A landscape with many valleys, sampled at points; each row gives a point and its height.
A ball rolls from a point to whichever of its 4 nearest points has the largest drop for the distance, and stops where none of them is lower. Distance is the straight distance between rows; heights are no part of it.
vone (h 23.7): [139 166 139 128 110 121 121  95 141 132 122 134  95 101 127 135 118 114
 132 120 110 117 103 135 158 100 146 140 136 113 102 107 145 118 143 130
 142 108 154 128 117 109 150 116 138 126 129 137 133 100 143 143 131 146]
mibeb (h 16.9): [ 92 169 171 161 103 104 113 116 142  92 100 117  66 111 133 143 107 156
 149 201 134 167  94  70 126  84 183 138 132 150 179 114  72 109 142 167
  99 210 177  85 136 178 129 166  99 129 133 169 147 105 126 137  99 163]
Firo (h 26.9): [115 149 152 151  82 109 116  97 114 147 101 124  73 102 130 129  97 146
 170 159 126 119  98 128 145  84 125 131 110  92 108 116 132 138 150 155
 107 116 191  94 113 103 135 191 116 170 134 153 132  91 126 131 100 136]
Vifad (h 20.9): [ 74 134 190 179 119 102 118 105 114  89  85 141  80 101 140 163 103 141
 127 191 123 169 133  77 156  84 178 136 144 143 162 117  78 138 111 183
  66 186 201  76 140 138 134 177  85 160 126 137 169  83 115 114 135 158]
naf (h 41.7): [162 162 139 120 113 103 145 130 208 119 167  54 141 114 124 106 167 137
 143 131  86 121 102 107 117 102 163 130 151 143 145 150 126  92 152  93
 102 133 109 154 126 167 136  97 149 114 161 189 105 111 171 151 129 173]
gevep (h 30.1): [135  81 117 127 140 105 154 162 115  96 140 126 144 144 131 105 144 115
 122  98 127  92 141 204 128 127 129  80 118 112 125  92 181 142 143 119
 104 116 119 150 126 113  74 106 151 133 130  99 142 132 114 145 109 135]
Bokuz (h 16.7): [ 94 120 178 173 141 130  97 125 109 113  69 199 159 123 127 145  71 156
 112 173  89 171 188 140 148 130 137 132 208 158 153 155  88 153  85 147
  92 148 142  74 125 115 136 143  60 132 123 100 166 117  69 128 158 108]
guke (h 19.9): [120 124 132 123 103 112  85  98 145 115  99 231 175 121 156 163  67 123
  80 195  84 162 142 109 120 144 113 185 166 147 171 182  94 153  74 136
 212 147 154  39 141 140 164 120  70  97  85 148 139 140  67 128 162 106]
Paze (h 18.4): [130 133 167 144 110 136 122 127 129  84 103 150 140 130 128 123 101 125
 113 139  93 130 165 173 157 103 147 111 191 154 154  97 165 120 128 114
  93 137 111 111 150 130 142 131 105 129 144 107 139 113  81 153 155 106]
Sabep (h 61.5): [139 178 101 124 134 131 131  85 142 152 146 143 121  93 120 160 122 108
 112 103 115 142  87  86 149 157 125 162 131  97 101 147 117 105 124 110
 196 108 135 128 135  99 157  94 161 108  95 146 111 116 130 123 158 136]
fen (h 33.9): [152 136  78 126 173 147 104  95 102 159 141 154 137 106 128 156 141 117
 102 105 158 119 116  93 133 218  81 154  97 123 134 161 103  90  97 148
 198 129  85 144 128 113 149 107 143 113  93 129  93 154 137 116 154 117]
nofu (h 73.4): [111 119  99  73 141  93 188 158 166 151 162  27 137 120 115 100 234  95
 111 103 136 127 100 111  80 179 105 120  84 129 136 170  71 127 160  40
 135 102 105 181 131 123  73 116 145 122 192 153 132 157 184 146 105 109]
Lupag (h 39.0): [141  87 136 134  79 109 147 159 170  93 169  64 136 163 121  96 172 115
 155  89 127  97 170 174 138  58 162  68 138 123 139  99 158 154 158 120
  55  94 140 149 134 170  64 115 152 105 122 104 178 114 137 158 115 140]
Soku (h 44.8): [147 104  85 138 119 116 177 156 136 150 124  81 106 142 124 114 178 133
 105 107 139 122 116 133 126 122 117 123  61 110 109 111 131 152 168 114
 108 111 155 176 128 114  84 102 189 133 165 111 132 117 172 112  64 119]
dugi (h 73.2): [136  90 125 103 155 127 149 157 168 105 180  81 154 131 102 139 182  96
 114  52 131  90 136 171  78 135 153  79 155 140 110  93 147 136 138  54
 133 100  99 185 143 157  87  91 159 101 150 107 128 139 150 129 170 118]
Kop (h 81.9): [128 138 124  94 122 123 155 136 193 132 191  56 143 127 110 114 189 115
 122  92 114 106 106 137 100 125 160 110 159 131 112 142 107 125 152  66
 124 117 126 175 122 137 111  87 151 102 162 149 118 128 175 131 149 157]
savid (h 59.6): [160 156 147 128 127 137 153 129 180  99 156 100 144 106 121 133 175 123
 110  67  79 130 169 133 120 105 160 109 197 170 118  99 159 122 130  64
 126 134 108 137 168 176 124  86 132 113 158 136 114 107 133 111 172 116]
tileg (h 48.9): [154 114 158 119  82 127 147 152 194 103 170  76 148 145 107 100 181 128
 127  88  94 104 179 158 125  68 162  99 170 157 138 100 164 131 154  92
  75 124 126 155 151 189  90 105 143 103 146 123 142 107 147 129 143 126]
roz (h 28.6): [145 128  90 110 167 135 121 122  94 144 111 141 138 123 147 140 110 129
 123 122 149 117 125 131 163 184  78 139  91 122 125 140 134 107 119 149
 179 144 101 138 120  87 141 123 142 127 108 113  86 146 128 110 125 133]
Lume (h 25.7): [139 190 167 160  98 122 141 127 182 110 147 116 107  98 131 104 156 117
 115 103  75 150 141  94 127 115 171 127 189 169 149 132 136 100 138 105
 133 156 143  86 151 182 127  78  95 103 138 161 136 102 129 124 170 127]
kebe (h 46.6): [151 120  92 111 161 143 116 116  97 145 137 129 132 105 121 141 162 118
  83  98 169 122 116  85 111 209  69 139  70 131 131 160 103  77 100 121
 183 117  58 177 138 120 137 109 154 115 126 121  97 178 163 112 160  97]
gav (h 37.7): [131 113 112 114 134 122 148 148 144 104 147 110 135 114 121 130 154 101
 114  75 129  90 129 184 121 121 130 100 128 109 106  91 158 121 153 108
 127 110 132 161 126 125 101  97 159 117 140 115 133 129 145 130 141 136]
Dopin (h 26.2): [137 148 159 126  59 112 124 128 170 111 129  90 107 136 130  93 146 140
 138 152 120 128 132 130 142  60 165 126 155 134 150 113 130 104 172 135
  82 146 153 131 128 170 122 133 136 120 147 155 139 107 144 144 122 142]
Zup (h 45.4): [135 108 103 100 170 130 125 137  88 126 143 133 140 120 115 126 161 119
  91  96 165 113 126 138 110 196  94 116  96 130 132 134 130  86 111 103
 175 133  59 178 135 119 115 105 153 118 132 102 101 173 154 104 152 105]
lavul (h 51.2): [149  45  86 114 150 144 174 186  93 130 128 110 118 165 128 125 127 105
 141  87 199 114 110 129 120 154  72  97  22  86 111 108 111 169 172 113
 100  49  81 171 146  93 124 140 169 107 148 106 124 158 128 115  70  92]
vuku (h 36.2): [146  69  94 119 150 112 171 171  90 120 116 130 147 158 138 109 136 129
 114 116 139 112 132 171 145 135 105 115  74 113 121 104 144 153 144 119
  97 108 113 169 136  95  89 120 172 155 133  97 115 138 120 119  76 118]
nusi (h 24.9): [137  64  95  87 159 159 150 174  63 144 133 150 160 180 147  98 124 127
 123 127 160 115 145 161 150 143  86 125  85 118 116 127 126 141 107 127
 115 123  91 176 141  81 114 140 144 140 124  82  99 181 130  88 101 113]
Dopo (h 24.6): [136 119 132 129  94 117 133 134 150 112 148  99 119 127 130 109 155 109
 124 106 115 100 129 175 136  81 147 101 135 112 118  96 169 131 161 121
  93 109 150 139 124 128 106 112 149 125 137 120 146 111 147 149 131 143]
Muled (h 16.4): [101 122 188 185 117 103 110 116 117  76  80 144 108 107 137 138  97 139
 114 166 114 143 151 110 154  91 175 112 169 143 170 111 106 122 107 156
  50 173 175  87 144 145 122 160  79 154 135 123 154  85  94 131 151 141]
Miz (h 44.3): [149  60  86 140 143 120 187 169 101 126 124  89 125 166 127 113 159 118
 117  95 163 130 137 142 133 114 120  97  46 100 110  92 129 165 170 106
  83  67 119 186 141 107  97 118 184 133 147  87 144 118 130 137  53 111]
vid (h 67.2): [112  91 125  87 173 124 141 156 151 108 188  86 152 130  97 131 187 104
 105  46 158 106 131 146  61 164 132  71 149 138 116 106 139 126 126  40
 162 104  76 170 145 145  86 102 150 114 152 113 129 151 147 123 178 109]
zil (h 54.4): [135 157 114 115 144 131 139 115 136 126 146 120 125 103 117 146 145 101
 110  87 133 116 108 134 128 147 132 120 133 107 105 120 143  98 142 105
 164 117 120 155 118 110 137  90 162 119 128 120 114 129 147 123 166 140]
zib (h 29.8): [128 145 153 138  61  99 115 119 154 118 136  85  79 150 126 104 135 150
 166 178 145 136 105 123 133  59 151 123 145 107 151 111 123 119 179 151
  80 149 163 121 119 164 111 165 144 141 146 158 141 111 136 146  84 144]
Rifu (h 26.0): [138 148  97 114 159 144  99 102 115 123 146 163 152 129 132 156 106 108
 123 124 126 122 121 130 146 165 107 136 155 115 121 149 145 104 115 132
 191 129  92 129 122 108 162  97 134 110  82 112 104 137 113 136 155 122]
foge (h 17.0): [122 119 143 132 125 114 128 133 111 111 115 146 126 115 138 117 104 114
 130 119 115  93 123 188 157 111 121 113 135 106 124 108 170 127 138 136
 118 112 136 121 112  95 121 133 129 149 132 118 122 116 114 146 127 138]
vapi (h 34.7): [147 107  96 126 145 113 156 151 103 123  98 131 123 125 138 128 131 134
 119 109 139 103 119 157 151 138  95 137  71 105 120 104 151 137 138 122
 127 119 138 159 129  86 107 128 165 163 145 118 103 120 137 107  90 130]
rofe (h 12.6): [125 140 133 118 150 115  98 128  91 186  38 169 147 110 153 145  74 149
 178 162 139 137 156 136 149 151  78 147 129 133 104 177 117 175 115 178
 130 108 160  49  72  82 156 172  75 147 103 130  97 134  89 121 123 144]
siv (h 27.0): [142 153 100 129 140 123 133 110 119 152  95 134 104  91 142 149 103 124
 129 112 128 112 109 123 158 144  95 148  86 106 104 122 146 121 136 140
 163 125 155 123 113  90 141 132 148 134 124 142 100 106 140 110 118 136]
pumiz (h 15.2): [138 129 118  90 162 153 107 150  57 198  73 165 169 147 168 137 111 145
 151 122 155 142 176 129 159 140  64 160 115 132 104 156 137 172  81 174
 123 123 152 105  97  75 128 164  77 167  92 100  82 142 108 106 130 124]
ras (h 16.5): [122 171 140 146  86 100 116  84 147 129  92 198 130  86 140 168  87 106
  91 155  79 176 106  77 145 136 142 208 136 132 143 165 105 134 102 115
 197 121 165  69 149 145 155  90 114 101  88 161 142  99 103 145 144 125]
gebu (h 24.5): [116 208 157 175  89 114 128 107 172 125 120 133  83  78 131 128 114 126
 128 166  99 174  81  45 107 129 185 178 127 152 174 150  99  97 137 150
 149 168 145  58 130 183 146 101 112 104 115 199 139  97 131 176 122 150]
nar (h 12.7): [129 175 145 158  90 111 116  90 136 124  96 164 104  94 127 141 107 123
  95 135  82 156 128 108 157 105 161 165 156 143 145 127 130 111 122 120
 140 137 157  99 137 143 159 102 105 115 120 149 146  89 105 144 148 125]
Tuv (h 24.1): [124 106  95 125 174 187 102 123  75 142 177 164 161 165 129 131 146 110
 114  94 162 121 175 144 109 183  94 117 125 144 107 136 158 116  55 145
 181 159  81 170 135 122 120 142 102 129 101  75 147 171 145  92 160 106]
zapi (h 39.1): [155 101  87 118 135 142 151 157  87 139  76 128 130 137 127 126 105 139
 133 120 145 100 119 134 158 128  71 153  53  98 112 122 145 159 134 135
 116 105 129 147 131  77 140 161 165 160 148 131  77 124 130 105  85 128]
firit (h 31.3): [145 192 151 122  89 112 138 105 188 134 141  92 101 110 126 105 151 148
 126 151  87 143  99  86 121  94 175 149 155 146 139 139 127  98 151 120
 114 132 132 136 121 159 146 102 141 117 150 188 114 115 161 154 114 158]
Bome (h 29.3): [128 113 155 142  70 108 124 137 128  99 128 111 112 146 129 106 142 127
 139 132 133 105 135 171 150  56 156 104 145  99 135  94 150 137 153 142
  54 112 162 130 130 143  96 152 132 145 137 126 160 104 117 151 124 138]
dalur (h 26.4): [141 180 150 126  77 100 118 108 177 132 133  74  93 118 134 114 126 170
 155 170 108 132  68  92 108  79 169 148 125 121 157 113 126  90 171 140
 103 132 140 130 114 180 150 135 152 137 155 195 117 109 157 170  99 162]
gud (h 13.5): [106 117 171 155 138 116  79 104 107 145  43 199 158 115 128 164  70 164
 145 206 116 185 162 107 142 125 114 160 175 152 125 184  48 185 111 175
  96 107 163  52  84 109 173 160  88 144  99 122 133 116  74 130 160 150]
lufa (h 52.4): [132  94  76 133 120 144 186 173 128 154 140  59 104 169 115 111 174 129
 125 101 164 134 125 106 112 117 116 100  31  96 106 100 113 171 190 108
  82  60 134 183 133 111 113 118 183 123 171  97 143 115 160 130  35 110]
vanoz (h 24.4): [143 152 137 136 135 147 118 117 135  99 117 171 161 123 119 143 101 130
 110 132  95 142 169 134 150 132 133 128 209 155 139 124 177 118  96 107
 157 151  83 106 161 146 155  94 109 117 117 117 140 127  75 134 148  91]
sare (h 12.8): [ 92 126 138 168 128 132  93 117 192  78 118 230 175 121 116 151  52  99
  94 162  93 139 120 101  97 125 135 160 207 141 184 146 108 151  95 109
 189 150 154   4 176 156 167 123  83  94  89 135 158 140  51 110 182  97]
Zorez (h 18.5): [ 97 118 159 180 148 127  88 124 138 109  85 234 162 132 137 157  58 151
 105 182  81 178 180 118 121 143 132 143 200 141 166 173  67 181  77 159
 128 166 168  31 123 123 141 134  59 113  96 121 165 128  57 113 168 112]
zinug (h 49.9): [126  86 127 101 183 157 132 157 133 113 183 117 159 142 101 116 166 113
 106  72 168  98 135 154  61 170 131  71 160 144 118 114 168 124 118  71
 172 134  45 183 142 149  97 112 148 119 135  93 133 174 132 115 160 102]
runi (h 33.8): [128  66 124  99 162 155 161 186 116  97 175 139 172 179 119  97 142 113
 130  93 142 102 155 196  99 138 142  57 155 151 101  91 195 151 120  94
 139 140  75 177 142 132  58 107 140 119 122  76 161 177 117 112 125 115]
Bunuk (h 18.8): [ 98 151 178 173  93 106 111  80 123 107  81 158  87  91 134 155  97 131
 114 177 106 168 126  85 156  98 162 155 141 147 153 128  91 130 109 153
 108 154 177  80 140 138 166 151  89 139 124 143 169  81 106 134 140 141]
zukuf (h 31.2): [132  61 106 104 164 129 172 176  85 112 143 146 159 169 138 102 142 114
 116 106 137 105 155 195 128 150 118  87 106 132 117 105 160 141 121 116
 119 130  91 176 133 100  70 111 151 129 129  86 133 168 124 117 101 111]
tosu (h 22.5): [ 96 137 177 179  95 109 114  74 119 121  75 145  79  98 133 156  87 150
 134 199 114 175 115  74 144  85 158 159 126 132 129 125  82 147 124 160
  97 149 185  80 129 127 170 179  92 166 133 142 153  81 105 131 129 151]
pep (h 18.3): [138  57 114 111 157 116 184 184  88 106 138 136 162 182 136  87 139 124
 137 106 122 107 165 201 127 141 134  66 115 130 120 100 173 161 130 119
  85 116 101 171 129 104  47  96 151 136 123  80 151 156 102 131  80 119]
Funis (h 26.1): [129 110 112 106 171 147 128 147  89 124 150 157 156 151 134 119 122 122
 120 105 152 114 146 169 136 175  99 109 126 128 120 127 163 117 102 132
 165 152  92 154 121  94 113 114 131 127 116  90 109 164 128 102 132 120]
gizen (h 25.8): [139 156 112 132 139 126 101  99 114 129 104 153 132 110 132 155  83 112
 129 127 121 134 117 138 169 146 100 150 142 114 118 134 145 119 127 142
 176 115 134 102 111  96 173 124 126 126  89 127 110 122 101 143 136 137]
Lasod (h 14.0): [128 141  81 145 114 112 170 145 165 161 144  68  98 141 127 111 166 148
 132 123 129 113  96 127 105 134 131 118  80  97 125 122 132 141 189 139
 117 135 162 152 110 129  86 114 182 137 171 156 115 119 181 135  57 131]
garel (h 30.0): [146 140  70 108 147 127  87  90 128 158 109 177 150 113 140 178  85 118
 127 143 134 129 109 111 155 182  91 185 118 113 125 167 106 124 107 162
 217 112 137  80 107 105 184 127 116 119  51 139  97 129  97 135 139 124]
Fov (h 50.3): [136  91  99 118 128 110 165 164 150 122 159  80 135 140 120 112 191 107
 122  71 137 104 138 165 114 125 141  86 103 121 112 109 132 145 160  97
 107 103 145 183 118 140  51  82 160 110 149 107 156 129 167 133 107 134]
fev (h 18.9): [139  88  85  85 154 188 108 142  66 168 128 145 153 164 159 134 144 129
 124 127 175 126 163 118 158 169  62 165  74 142 119 145 122 132  80 165
 143 136  85 148 124  82 167 148 112 141 119  77  92 168 131  87 140 119]
Lukim (h 45.1): [134  81 123 120 114 112 154 174 178 111 183  48 146 156 103 112 182 105
 150  69 121  93 167 174 113  95 166  60 130 136 122  98 152 151 152  89
  92  93 134 167 124 177  57  81 161  90 136 101 169 118 156 140 115 146]
robi (h 47.0): [142 177 113 124 123 107 154 108 205 139 156  53 126 102 128 121 153 153
 150 126  97 120  59  95  98 115 161 140 113 109 130 129 114  92 164 119
 124 116 130 147 107 151 148 105 163 130 159 207 102 110 173 170 115 181]
ziten (h 24.0): [117 213 147 163  86  93 121  82 157 122 109 108  70  88 134 145  93 167
 140 187  96 174  68  35  98 100 178 187  95 134 156 129  98  87 139 149
 141 150 142  84 124 190 157 141 125 130 145 205 106  96 134 174  94 162]
faz (h 26.6): [143  91  98  80 154 167 113 143  77 150 115 136 134 144 138 128 139 129
 118 128 177 104 126 115 153 180  62 158  62 126 123 146 109 115 111 144
 153 127  70 162 132  93 164 144 154 121 136  99  87 175 145  99 125 111]
golad (h 3.1): [ 87 148 189 161 127  97 121 138 132  57  99 119  87 126 144 148 109 142
 153 188 145 155 128  86 139  67 187 103 167 142 164 114  70 128 134 182
  41 224 206  89 142 161  95 184  89 151 119 153 156 107 121  97 110 164]
sume (h 24.7): [121 143 134 118 142 143  94 112 106 118 126 168 163 144 127 144  87 122
 128 152 103 143 149 164 163 137 113 138 184 125 121 142 157 127 102 134
 163 126  96 111 122 104 168 115 107 121  94 106 124 134  85 137 135 107]
kib (h 38.2): [127  92 109 103 168 132 149 151 107 115 145 123 155 135 123 123 154 114
 105  95 154 106 141 170 104 173 112  83 120 130 124 112 160 106 124  97
 161 146  78 174 128 119  95 106 157 112 134  97 118 166 139 115 140 113]
Budil (h 83.4): [121 109 120  83 166 108 154 142 126 121 157  86 134 101 113 128 206  96
  87  63 167 118 112 121  81 188 108 101 101 116 118 137 111  97 125  54
 155 103  88 181 141 126  87 105 148 117 162 125 125 164 171 117 174 101]
bati (h 29.4): [119 109 121 114 167 199 127 144 103 115 187 150 175 164 119 113 138 117
 124  92 164 109 162 160 101 150 117  76 173 143  93 108 190 136  83 110
 170 154  68 173 142 127 117 131 118 114 100  76 159 165 132 103 166 110]
rafe (h 21.9): [135 199 163 158  90  94 118 110 166 115 112  96  79  92 138 124 113 154
 142 179 109 162  80  53 101  99 181 162 128 150 176 118  99  78 137 143
 120 169 142  96 125 198 136 134 130 116 144 201 127 101 143 171 106 163]
Rava (h 57.8): [130 123 102 120 128 105 168 157 181 155 163  51 133 126 110 103 202 125
 133 100 131 106 109 141 103 141 142  96 108 116 122 134 113 140 174 101
 114 117 147 170 111 130  71  86 174 111 163 142 136 131 187 142  94 147]
tomu (h 28.2): [149  24  98  86 157 180 161 200  62 161 145 144 145 192 148 101 121 107
 164  95 204 107 126 144 135 152  73 103  39  96 112 141 108 156 133 148
 102  81  83 165 143  90 120 164 123 106 126  94 118 198 130  85  87 104]
bemi (h 23.1): [103 127 187 169 114 113  96  89 105 123  70 150 103  97 128 150  76 145
 147 186 123 142 122 114 159  94 135 143 132 127 124 123  99 144 119 157
  83 113 169  85 113 108 173 185  96 166 130 132 143  82  91 144 143 148]
semo (h 43.2): [122 109 110 136 171 207 103 115 112 151 196 147 162 158  88 108 166 113
 105  68 176 118 146 128  60 186 110  85 168 155 106 140 165 121  63 104
 191 144  44 175 150 149 126 120 114 113 100 103 162 171 149 101 174  88]
ziv (h 64.6): [154 123 145 100 142 140 151 157 197 100 184  74 158 126 104 132 181 120
 110  58 109 111 166 147  97 112 157 104 187 173 112  98 153 150 125  42
 127 117  93 168 169 182 104  91 146 112 162 119 124 114 149 114 183 111]
bomus (h 16.6): [149 122  86  84 161 169 113 153  72 178  78 142 152 156 151 142 113 139
 150 141 155 119 151 114 172 155  60 179  85 124 112 160 130 156  94 167
 134 139 116 118 105  74 162 166 107 154 115 118  66 144 107 101 115 133]
nube (h 26.3): [130 126  71 130 168 194  82  88 110 161 190 178 166 162 101 140 141 109
 113 112 152 129 139 113 105 182  95 130 159 126 121 164 141 114  63 150
 204 144  88 149 135 129 160 108 111 106  75 110 131 169 130 112 161 101]
Saguk (h 27.1): [137 139  86 106 161 147  95 113 101 154 132 163 153 135 151 149 109 117
 137 134 139 129 151 140 164 180  85 152 133 126 117 161 139 128  97 167
 189 144 129 111 110  83 157 125 101 123  74 111 103 151 105 119 139 121]
rur (h 26.8): [111 197 177 188 103 109 114 130 195  87 148 109 103 101 107 108 120 108
 145 141 109 153 100  46  90  97 197 149 169 159 199 150  84  88 147 135
 121 171 144  36 143 200 154 109 115  97  95 183 137  95 127 149 156 158]
kup (h 16.0): [122 146 171 153  85  97 112 148 160  86 126  96  86 126 136 101 131 143
 144 159 145 136 143 111 131  65 181 109 173 158 189 109 106  99 151 144
  61 209 180  94 150 191 103 160 110 118 132 158 156 103 134 122 125 146]
Koro (h 15.6): [132 127 128 102 165 158 104 141  60 156 132 177 176 151 165 137 108 129
 149 113 137 123 185 166 151 145  82 128 148 129 105 141 160 147  72 164
 147 134 146 123 111  91 110 141  72 152  83  78 122 144 114  97 150 124]
Gazuf (h 26.5): [109 197 146 149  81 122 122  66 149 149 103 139  71  97 127 143  99 148
 131 190  86 176  77  62 125 104 172 189 105 133 126 145 102 114 133 144
 152 138 153  82 117 149 170 126 130 122 130 172 122  87 126 161 106 138]
vuv (h 59.7): [135  96  93 104 141 119 164 157 122 128 124 101 126 126 127 125 179 116
  92  88 150 116 112 141 111 149 103 119  69 113 114 111 120 127 154  87
 128 106 119 191 140 108  84 106 185 122 157 109 124 146 172 111 121 100]
boti (h 32.6): [131 132 126 128  75 109 133 137 172 126 165  75 114 148 128  95 164 130
 159 120 133 107 122 153 134  76 159  96 135 104 134 117 151 138 182 147
  85 113 149 152 112 159  87 113 160 122 142 133 162 112 163 149  93 143]
nulu (h 20.1): [136  61 105  95 159 185 122 155  49 155 165 156 165 183 148 106 142 124
 108  95 166 124 177 160 120 152  89 122  86 145 109 115 142 117  59 133
 128 126  86 191 150 106 107 153 121 137 115  58 137 182 143  81 148 106]
riv (h 31.7): [114 160 148 140  76  87 104  96 131 103 119  85  61 135 120 148  85 186
 189 201 135 154  74  94 105  62 166 157 110 100 155  98  84 105 177 156
  99 161 173  98 130 186 139 192 137 155 156 185 110 117 113 150  72 155]
meful (h 19.7): [132 166 174 173  86 115 123 123 166 107 123 113  90 108 131 108 138 119
 113 131 103 142 148 109 134  86 172 125 181 159 168 116 130  95 144 130
  94 171 166  85 150 174 133 115  93 102 132 148 158 103 139 128 155 127]
gilas (h 64.3): [134 128 105  97 153 121 147 141 112 134 123 108 118  98 128 132 170 117
  92  91 160 120 105 113 112 173  87 135  67 115 116 125 110 102 138  88
 157 109  97 187 145 108 112 106 171 123 156 126 104 152 168  95 150 105]
Sop (h 40.2): [127 186 102 119 138 124 163 108 198 147 158  71 116  98 122 116 154 144
 134 130 100 131  49  92  99 141 157 143 119 111 115 136 111 100 167 114
 151 119 131 139 109 114 153 101 162 121 151 193 101 121 166 157 117 172]
tabo (h 41.5): [135 139  86 151  88  98 162 136 131 153 132  74  82 149 134 107 147 167
 176 139 141 126 119 119 106  98 131 102  78  84 130 115 153 158 191 164
  98 137 165 122 109 157  91 154 155 169 172 154 115 106 140 140  20 128]
mab (h 29.2): [121 145 164 145  74 109 108 103 130 113 115 116  91 117 126 120 123 132
 131 152 115 121 118 141 158  62 151 137 146 116 129 105 132 122 148 137
  85 124 170 118 129 131 141 154 123 142 136 138 151  92 128 138 133 138]
Tof (h 21.0): [ 92 128 177 202 133 106 104 111 128  79  80 175 113  95 128 157  73 117
  99 162  95 155 152  99 144 128 164 131 171 155 176 129  84 131 100 157
  90 159 166  56 140 139 153 146  72 135 111 126 175  89  74 138 159 135]
ravid (h 22.8): [144 145 122 139 120 120 107  96 136 105 113 201 167 127 126 165  94 130
  96 154  82 155 148 115 155 146 123 149 193 145 155 150 143 125  90 117
 193 145 117  90 159 147 161  92  88 106  94 136 137 133  75 140 146  85]
Kub (h 75.2): [124  99 141  86 135 131 156 169 219 121 217  25 168 145  94 106 198 118
 140  72 103  99 152 143 103 127 165  90 171 166 123 154 104 160 138  34
 107 106 111 188 143 178  87  93 148 107 167 138 121 120 167 136 145 133]
kefo (h 33.7): [134 187 126 122 109 128 137 107 175 156 141 104  88 111 127 117 134 131
 140 146 102 123  79 108 129 115 153 143 128 107 108 128 134 107 163 131
 137 118 153 126 102 117 146 106 148 120 146 157 116 113 164 141 123 152]
Kibu (h 29.6): [126 202 136 132 105 119 137  96 168 159 129 112  94  97 124 123 125 144
 132 154  90 152  65  82 126 115 174 169 134 119 120 138 120  98 155 129
 150 123 140 125 102 130 168 101 148 119 135 182 111 102 151 159 113 149]
nubut (h 18.7): [114 147 131 155 120 103 110  80 111 154  57 154 100  92 135 171  52 141
 168 159 122 145 114 111 142 137  94 172  98 121 102 162 105 154 122 165
 151  97 174  48  96 102 188 182  99 155  98 153 119  92  85 134 125 155]
Fuz (h 18.6): [140 132 116 141 133 109 134 120  83 162  47 147 121  97 132 141  74 144
 159 132 126 105 130 127 160 134  76 153  87 110 103 137 148 157 122 153
 118 111 164  91 100  86 138 181 112 177 136 148  90 102 106 113  99 142]
raba (h 21.8): [128 140 153 127 134 156 129 134 133  86 135 152 160 144 115 120 101 130
 120 127 104 120 168 178 139 112 138 110 202 151 117 103 188 122 116 105
 130 144  86 134 150 129 143 115 114 123 128  94 131 133  91 144 152  99]
Zofur (h 29.9): [ 92 143 167 150  79 116 109  78 117 126 107 121  62 122 122 142  96 168
 182 217 131 148  90  81 122  67 161 147 124 106 129 118  89 136 158 166
  93 155 185  82 125 140 158 203 102 162 146 159 133 108 118 125  93 147]
dag (h 15.7): [120 129 161 147 127 125  77 110 108 143  75 204 174 132 140 153  70 161
 121 190 106 183 183 137 144 122 112 162 194 146 132 184  67 173  80 154
 124 128 156  73 104 107 162 141  66 126  97 117 153 127  61 128 158 116]
baki (h 41.1): [127 171 103 141  98 104 134 105 169 159 130  90  75 115 125 124 113 156
 167 148 113 107  65 107 100 117 146 133 101  86 117 121 143 112 182 160
 127 135 159 112  96 135 134 136 153 148 154 176 102 111 163 144  75 142]
Bule (h 22.4): [116 154 149 148 103 116 110  82 122 148  83 149  87  91 131 150  72 126
 149 157 113 134 101 118 154 109 121 160 110 119 106 134 124 136 135 153
 144 104 173  87 105  97 175 169 115 152 106 146 132  83 105 140 121 143]
Numil (h 15.8): [ 98 126 175 138 129 130  89 114  93 118  83 174 144 127 123 122  70 139
 145 170 106 136 148 171 161 112 125 119 183 129 135 142 126 136 118 143
  89 108 130  92 106  95 142 156  96 153 122 105 136 118  82 151 146 127]
furu (h 60.3): [133  77 112  86 143 196 104 137  89 191 173 140 114 152 118 108 163 104
 103  99 177 115 135 114 105 172  64 147  41 140 119 168 116  94  91 138
 144  78  25 177 125 126 171 136 123 104 137  98 116 222 185 108 154  73]
Buti (h 64.4): [129 151 103 118 130 117 166 143 166 153 152  75 116 111 121 117 180 123
 122 104 129 114  81 127 108 153 133 120 110 110 107 129 109 119 170 107
 135 123 153 160 111 106  93  86 163 118 161 153 114 137 186 119 116 138]
sutez (h 15.3): [116 131 166 135 145 109 106 128  84 133  76 167 143 110 132 119  80 134
 168 156 127 116 143 172 166 130  99 123 152 127 127 141 136 152 128 161
 107  96 142  83  94  84 129 162 102 164 119 117 115 121  94 142 121 140]
Soviz (h 26.7): [ 93 167 154 147  79 112 113  75 125 140 102 125  49 103 122 144  82 161
 158 211 111 157  79  63 119  91 160 166 105 124 120 124 100 133 148 158
 120 152 176  76 117 136 178 178 104 140 138 160 120  97 119 138  89 142]
nalag (h 38.5): [138  95 113 118 167 190 106 118  78 170 181 153 144 153 103 101 175 115
  87  86 168 135 162 129  79 194  82 118  89 156 129 152 146  91  61 116
 165 136  39 190 147 146 127 130 109 119 123  89 149 191 185  98 162  71]
ludan (h 19.0): [113 100 161 130 113 131 136 160 105  93 127 153 152 151 127  82 112 123
 143 128 103  97 149 208 141  99 141  84 168 117 131 101 171 149 143 132
  62 102 115 124 125 124  87 140 120 144 130  99 143 123  80 154 130 124]
mamu (h 24.3): [126 142 110 124 123 119  90  89 128 154  80 181 140 108 144 181  66 128
 142 172 113 155 119 119 150 151  97 188 133 120 117 171  98 155 110 154
 180 102 142  58 100 103 198 150 100 133  66 152 117 113  72 150 135 132]
guvu (h 24.2): [141  36  98  76 155 196 127 177  46 165 165 157 159 193 149 106 134 107
 141  94 192 106 143 142 124 145  75 128  50 118 107 122 112 144  92 151
  95  85  84 172 154  90 128 175 103 126 112  77 124 195 142  80 137 100]
Reli (h 16.8): [141  72 114  94 189 168 121 167  35 148 148 184 198 194 160 124 124 137
 124  82 161 117 182 172 124 143  93 112 108 143 102  95 162 132  48 153
 104 113 107 183 145 117  90 166 100 169 105  65 131 156 124  88 154 117]
Kig (h 47.3): [125 125 119 114 170 155 125 129 131 100 170 130 162 139 104 145 142 108
 115  93 144 109 131 151 101 157 132  94 174 129 110 112 180 110 115  93
 178 137  59 165 137 132 140  93 150 113 124  98 115 154 117 119 165 121]

Call two points neighbours if one is among the 4 nearest of the other. Go from one point of each pair to the other, from neighbour to neighbour, staying as low as possible. Name the highest point that can't be avoided.
sare and pep: gevep
Lasod and Bunuk: baki
nar and golad: Bunuk
sare and rofe: Zorez

For each start below, name the point where the ball stops.
nalag: rofe
lavul: rofe
kib: rofe
furu: rofe
Kop: golad
Sop: golad
robi: golad
